A landscape with many valleys, sampled at points; each row gives a point and its height.
A ball rolls from a point to the lowest of its 2 nearest points, and stops where none of them is lower. Distance is the straight distance between rows; heights are no part of it.
j_45 height 2.35: [-56 -41  21   6   8 -11 -20 -14  49 -13  31   6  19  -7  22  17 -61 -17
 -42 -21 -30  51]
j_274 height 2.90: [ 30 -15 -14 -17   8 -18  21  33   0  24 -41  18  -7  48   8 -25  15 -58
  19 -24  -1 -47]
j_404 height 6.98: [ -6 -11   7  19   3  14   4   7  11  38 -20  16  -1  21  17  35  25  49
   7   2 -23  49]
j_935 height 2.50: [  9   2  30   0 -26  40 -14 -18  -6 -21  48  10   9 -19 -28  -1  12  39
  -5   2  24  15]
j_835 height 2.74: [ 10 -41  45 -27   3   0 -17 -18 -34 -26 -20  17  15   0  15 -32   4 -30
 -10 -60  -3 -35]
j_590 height 1.99: [-39  -3 -19  33  18 -11  -6   6  43  60  -9 -42 -34  35 -13   0  16 -13
  -9  46   4   9]
j_737 height 2.00: [ -8 -17  -6 -36 -26  22 -16  11 -19  24 -23  13  21  -5  32   8  63 -11
  -8 -43   7  10]
j_834 height 1.61: [ 29  20 -11  17  -6 -12  40  27  -5   0 -22  27 -34  36 -12  12  37 -13
 -14 -48  54  22]
j_716 height 5.05: [ 27 -12   3   6  -8 -42   5  25 -21 -24  -1 -12  46   0  35  18  15   2
  37 -20 -35   8]
j_421 height 4.19: [-28 -45  13 -30   5  21  14 -20   3 -26  -3 -48  16 -21   6 -19 -67   6
   6   8  28 -29]
j_116 height 3.13: [-24 -34  12 -13 -19   0 -22 -17  10   9 -16  20 -24  -5  19 -30 -53 -19
 -34 -16   7  19]
j_680 height 0.53: [ -5  -1   1   7 -14 -14 -48 -22   6  -6   5 -27 -44  46  18 -29 -73 -22
  -7  18 -44  48]
j_759 height 4.75: [-20  -5   6  12  39 -44 -12   1  21  43  21   6   3  27 -13 -67 -19 -45
 -28  -2 -32 -25]
j_324 height 5.14: [  3  20 -14   3  27 -13   3  -4 -23  -8   8 -14 -14  -7 -10 -25  18  -3
   5 -36 -38 -34]
j_50 height 5.96: [ 40  35 -41  -5 -41 -34   5  21 -11 -26  -5   3 -22  39   6   2  19   3
  38 -14  -3  12]
j_402 height 3.53: [  4  17  10  23  21   1 -33 -11 -19 -19 -10   9  12  12 -39  12  45  10
 -27  38  47 -15]
j_166 height 5.46: [-68 -10  12 -10 -25 -13 -22   1 -28  12   3 -24 -25   8  -9 -67  -1 -48
 -57 -40 -25 -16]
j_548 height 1.97: [ 17  -9  -2 -15  -7 -32 -15  24  37  -8 -32  24 -16  32 -20 -21  53 -45
  19 -29  25 -33]
j_187 height 4.46: [  4  23 -10   7  -6 -27  16  11 -14  33   6   6  -3 -17  15 -39  -9 -19
 -12 -67 -18   3]
j_137 height 3.20: [-20  -4  31  25 -40  33 -31 -40  33 -19  49 -25  20 -33 -40  11  -5  -7
 -17  30   8  22]
j_685 height 2.15: [ -8   3   1  21  48   7 -17 -43  18  -9  29  13  -3  41 -36  -1 -22  27
 -13  49  -4  36]
j_744 height 5.10: [-37  -8  15 -18   1 -35 -24  -7 -27  16 -13 -28   8  40  -8 -49 -34 -69
 -35  -2 -27 -17]
j_696 height 7.55: [ 20  -7  15  -1  20  28  27  11 -32   6 -27  -9   7  46  24  19  30  14
  14  41 -32 -16]
j_587 height 1.37: [ -6   7  -6   2  20 -10 -31 -37  14  -6  24  -8 -26  55  -1 -31 -65  20
 -16  -2  -9  34]
j_689 height 3.68: [-39 -21  26 -32 -26  16 -26 -25   2  -3  -2  26  20 -27 -27 -58 -33 -12
 -27 -10  -2   7]
j_282 height 7.78: [  2  23  -2   5  32  43  25   0 -34  43  18  17  15  26  20  22  58  24
 -14  14 -40 -35]
j_162 height 2.72: [ 18 -27 -22 -42 -32  18  37  11  23 -28   1  54   7 -31   3 -19  20 -46
  26 -49 -17  -8]
j_592 height 3.65: [-22 -19  15  13  -6  12 -13 -13 -27   2 -16 -54 -45  21 -10  19  36   2
 -17   5   0  14]
j_129 height 5.15: [-12  -1  20   7  23  14  -7 -34 -31   4  34 -11  27  11  -5  21  16  28
 -21  -8 -60  20]
j_789 height 1.32: [ -2 -24  -3  33 -24  20 -36 -44  48  22  37 -25 -32  21  31  -8 -66 -46
  -4  27 -27  47]
j_436 height 3.70: [ 29 -32  35   2  25 -30 -19 -10 -38 -20 -14 -14  15  10   3   9  23 -28
 -14 -22  20 -42]
j_495 height 6.69: [ 18  14  -9   8 -10   8   6 -10  11  -6 -19 -15  11 -14  -8 -34 -51  29
  50  31   2   1]
j_480 height 7.87: [-50 -14 -15  -2  31  -6  35  24  21   3 -28 -38   1 -55   5  25   6  20
   7  -8  19 -19]
j_396 height 0.59: [ 49  31  -1  -8 -13  32   6 -10  -7 -30  14  48   6   0 -25  -5  26  35
  33  17  -9   2]
j_785 height 2.69: [ 33   3 -28   3 -17  31  25  15 -23  29 -22  37 -15   5  17  23  52 -18
 -16 -41  25  23]
j_212 height 3.81: [  1  33 -23  28  27 -34  11   8   4  70  14 -13 -16   3   1 -36 -22  11
  13 -19 -12   9]
j_790 height 3.44: [ 12  18  12 -15 -46   4 -71 -14  13  -8 -10   0 -28  20 -31 -57   0   3
  -1 -24 -15   1]
j_582 height 5.59: [ 54  17 -30  28 -18 -56  37  26 -21 -27  -4   1   8  -1   0  23  11 -11
  40   0  13  17]
j_157 height 4.34: [ 11   4  24  14  -4 -53 -17   8  31  41  19  12 -26  40  -5 -52  22 -26
   1 -29 -42 -27]
j_351 height 2.97: [-66 -25   6 -24  21 -13 -18 -26  29 -37  22   7  15 -39  21  -1 -68 -35
 -56  -6 -25  -1]
j_621 height 3.45: [-17  12 -11 -17   7 -42 -45   1   9  38  12  -1  40 -23 -20 -24 -24 -43
   0  -1  36 -16]
j_872 height 6.30: [ -6  29 -13  23  10  19  19  38   7  23 -26  31 -52  -9 -10  24  39  52
 -41  45  11   9]
j_892 height 5.63: [ 16  14  -1 -19  30   8 -29 -42 -21 -16  13  15  19  13  12   0   4  28
   0 -27 -34  -8]
j_854 height 8.90: [ 36  22  24  54  20 -16  -3  -7 -29  13   9 -14 -10  11  20  26 -25  38
 -11  55  30  13]
j_333 height 9.00: [ 54  40  -4  36   7  -9 -26 -15 -35  23  15   4 -12  38   5  -3   1  18
  -5  17  16  -6]
j_571 height 7.34: [ -8  -4 -13   4 -38   6 -36  -1  58  45 -16  13 -26  -1  18 -13 -12  17
  24  24  17  17]
j_987 height 3.37: [ 40  19 -29 -42  -2  -5  20  14 -15 -37  27  33  70   5 -13  11  20 -23
  23  -6  -8 -24]
j_521 height 4.07: [ 11   8  -8 -30 -19 -22 -10  18 -27 -21 -61 -17   3 -11  -7 -12 -52 -18
  25   1  56   0]
j_311 height 3.66: [-10 -28   9 -25 -41  18 -47 -27  31  -7  11  -4  12 -48 -25 -38 -20  -7
   0  29  13   0]
j_715 height 2.84: [ 15  20  27  24 -19 -21 -13  16  -7   6 -24  11 -17   1 -56  -9  11  -1
  -4 -28  68  34]
j_281 height 2.85: [-30   3   2  16 -12  15 -24 -22  -4  44   7 -32 -38  37 -18  -7  -3 -34
 -28   0 -18  25]
j_990 height 8.78: [ 24  -2  27  25   2  10  27  16 -19  -9  -9  12  20   2   8  45  -4  59
 -18  53  63  34]
j_321 height 9.11: [ 16  53  -2  31  25 -17 -29   1 -11   3  11   2 -40  59 -22  -1  27  47
 -14   5 -12 -10]
j_874 height 3.80: [-22   4 -13 -17 -33 -31 -23 -10  31  -1 -20  49 -57  18  37 -39 -67   3
 -35 -23 -23 -17]
j_575 height 3.74: [ 22   0   9  25  11 -35  17  26  26  39 -24  13 -15  48  24 -24  24 -13
  24  -9 -41 -32]
j_370 height 1.83: [-36 -51  -2  14   8  12 -19 -34  69  11  40 -25  11  -2  14   2 -46 -20
 -19  23 -10  40]
j_566 height 2.37: [-13 -23 -53 -47   4  -8   0  20  27  10 -55  33 -10 -19  30  11  -9 -17
   8 -32   8 -13]
j_119 height 7.30: [ -4 -33  -3 -42   8  20  23  13  -2  -7 -48 -24  -2  18  40   2  -2 -12
  51  19 -33 -31]
j_18 height 5.45: [ -4  24  27  18  16  30  40  13 -13   0  15  39  -4 -62  -6  50  35  29
 -33   3   7   2]
j_271 height 5.91: [ 31  14  16  43  -6  43  43  16  16  19  15  26 -34 -31  10  43  36  27
 -11  26  22 -11]
j_249 height 2.88: [  0  13  33  40  53 -14 -17 -26   5 -41  44  13  24   6 -41  21  15  29
 -40  41  14  -2]
j_853 height 6.89: [ 19 -11  20   9  14  -4  -5 -15   1 -29  -6 -46  26  -4  20 -10 -46  19
  43  50 -28 -18]
j_721 height 6.35: [ 12  40 -16  -6 -25  -4  10  17  -2  -5 -33  -3 -29  26 -12 -14 -15  46
  36  -5  -5  18]
j_700 height 3.52: [ 29  20   0   8   8  13  19  16  -9  33  27 -11  44 -27   7  31 -17   3
  11  40  49 -32]
j_293 height 4.04: [ 18  24 -63 -49 -25  -1  28  20 -16 -10  30  24  46 -30 -17 -35  -8 -34
  42 -15   7   1]
j_915 height 3.64: [-66 -37  10 -21  22 -11 -14 -11  10 -23  -2 -34  21 -29  -9  -3 -36 -13
  -9  14 -15 -10]
j_285 height 3.51: [-29  -4   4  14 -10 -22 -17   8   5   8 -20 -16  -8 -36 -29 -19 -28 -31
   9  -8  69  11]
j_25 height 1.13: [ 12 -35  26 -34 -15  30  26  -6 -19 -11   4  26  28 -34  -4 -38   1 -35
  19 -58 -12 -26]
j_914 height 3.00: [ -6  28 -31  36  35 -22  14   9  40  42  -5 -10  -2   1   1   2   3  21
  29  29 -20  -1]
j_22 height 4.43: [-16   6  19  26   0  12 -11  -5 -54 -16  10 -21 -12   2  -3  45  40  26
 -34  18 -25   8]
j_807 height 8.53: [ 29  26 -14  17 -24  25  56  28 -62 -21 -17  -2  -8 -34  -8  50  32  -4
 -11  37  52  23]
j_337 height 2.79: [ 12  16  12   2 -31 -21 -51   9  13  -4 -16  -2 -20  31 -41 -53  43 -17
  -6 -16  22 -29]
j_455 height 5.83: [-38  -6  16  42  38  -4  -4 -34  11  -4  49 -61  -7   8  -6  36 -17 -34
 -28   6 -43  34]
j_614 height 4.42: [ -3 -39  43   5  -2 -38   0  15  -9 -18 -29 -24  40 -27   8  19  -5 -13
  21  -7  22  -6]
j_924 height 7.19: [-24 -21   2   1  -6  29  15   8  30  41 -18 -10 -19  -1  30  -3 -17  35
  11  13   0  46]
j_203 height 2.95: [ -2   6  17   2  25   4 -29 -19   1  35  40 -15  35 -20  -5   6 -21  -8
   5  18  32 -26]
j_714 height 4.77: [ -2 -44  44 -36  15  24  39 -13 -25 -21  40 -17  45 -40  12  12 -54   5
  16 -20  29 -47]
j_143 height 6.99: [ 29  20 -22  18  10  -9  42  47 -18 -28 -11  15 -26  23  14  35  58  33
   8   0 -53  30]
j_713 height 7.62: [-18 -12 -31  17  38   9  47  24  33 -25 -33  12 -17 -16   0  34  32  16
  25  16  -5 -24]
j_481 height 4.29: [ 20 -21 -36 -27 -13   4  34   4  40 -38  -9  -5   1 -52  41  30 -11   3
  46 -12   7 -19]
j_435 height 4.10: [ 23  17  19   4  20   6  38  11 -25  -9  58   2  45  -9  -6  49   7  28
  -5  19  33 -27]
j_66 height 3.49: [ 22 -14 -33 -39 -14  13  48  22  10 -14 -21  15 -20 -38  23   3 -18 -30
  30 -29  24   9]
j_791 height 2.38: [-13 -15  -5 -16  24  15 -38 -33  45  23  32   1  17 -19  26  18 -45   9
  -4  10  21   5]
j_446 height 7.08: [-11 -28   9 -13  -1  14  -6 -20  -3  24  -4 -33   5  25  25 -23 -30 -15
  22  36 -38 -29]
j_394 height 6.64: [ 16  26 -13  34  21   9  23  37  -1   0 -26  21 -40  44  18  35  29  61
 -16  40 -23  36]
j_908 height 8.09: [-43 -28   1 -25  -9  38  40  13  -8   3 -19  -9  29 -49 -13  17  12  20
  10 -21  18  27]
j_392 height 8.33: [  4   6 -15 -22  -7  28  55  13 -45 -32 -16 -13  11 -17 -24  49  36  14
  -1 -21  24  18]
j_588 height 7.35: [  5 -15 -45  -9   6  -6  44  16  21 -48 -32  30 -28   2  -3  46  55   4
  18 -19 -38  12]
j_593 height 5.56: [-30   1   5  13  29 -13 -34 -41  -8 -15  51 -45  21   2   7  36 -26  20
 -19   8 -44  24]
j_817 height 2.42: [ 27  44 -37   0  -1  -2  16   5 -16 -31  19  25  41   2 -34 -12  60  14
  15  -7  -5  -1]
j_380 height 4.78: [ -5  25  28 -20  14  19  26  16 -23 -42  44  20  31 -24  -6  62  56  36
 -34  16   2 -30]
j_826 height 4.14: [-13  20  -2 -26 -40  -3 -29  15  15 -19 -23  23 -55  20  -1 -78 -28   8
   0 -42 -13 -19]
j_131 height 0.52: [-16  -7 -17 -30  -6  22 -19  -6   6  26  -8   3   8 -28  20  17  29 -23
  16 -20   1 -30]
j_764 height 8.66: [ 30  -1  13  16 -48  42  19  -7 -39  -6 -20  -9 -10 -17   0  48  10  15
 -14  27  68  12]
j_894 height 4.54: [  9  34 -31 -32 -43 -15 -30  19  -1 -13  -1  10  38 -49 -11 -28  -3 -18
  38   1  -7 -21]

Call two points neighbours if one is among the 2 nearest of the other. Go from one point of each pair to the other, from neighbour to neighbour, staying as low as possible. Name the highest point that can't be avoided.
j_396 and j_116: j_689
j_680 and j_834: j_285
j_116 and j_548: j_826
j_25 and j_834: j_66
j_131 and j_834: j_785

Where does a ball stop that starts at each point below?
j_892: j_590
j_446: j_25
j_744: j_548
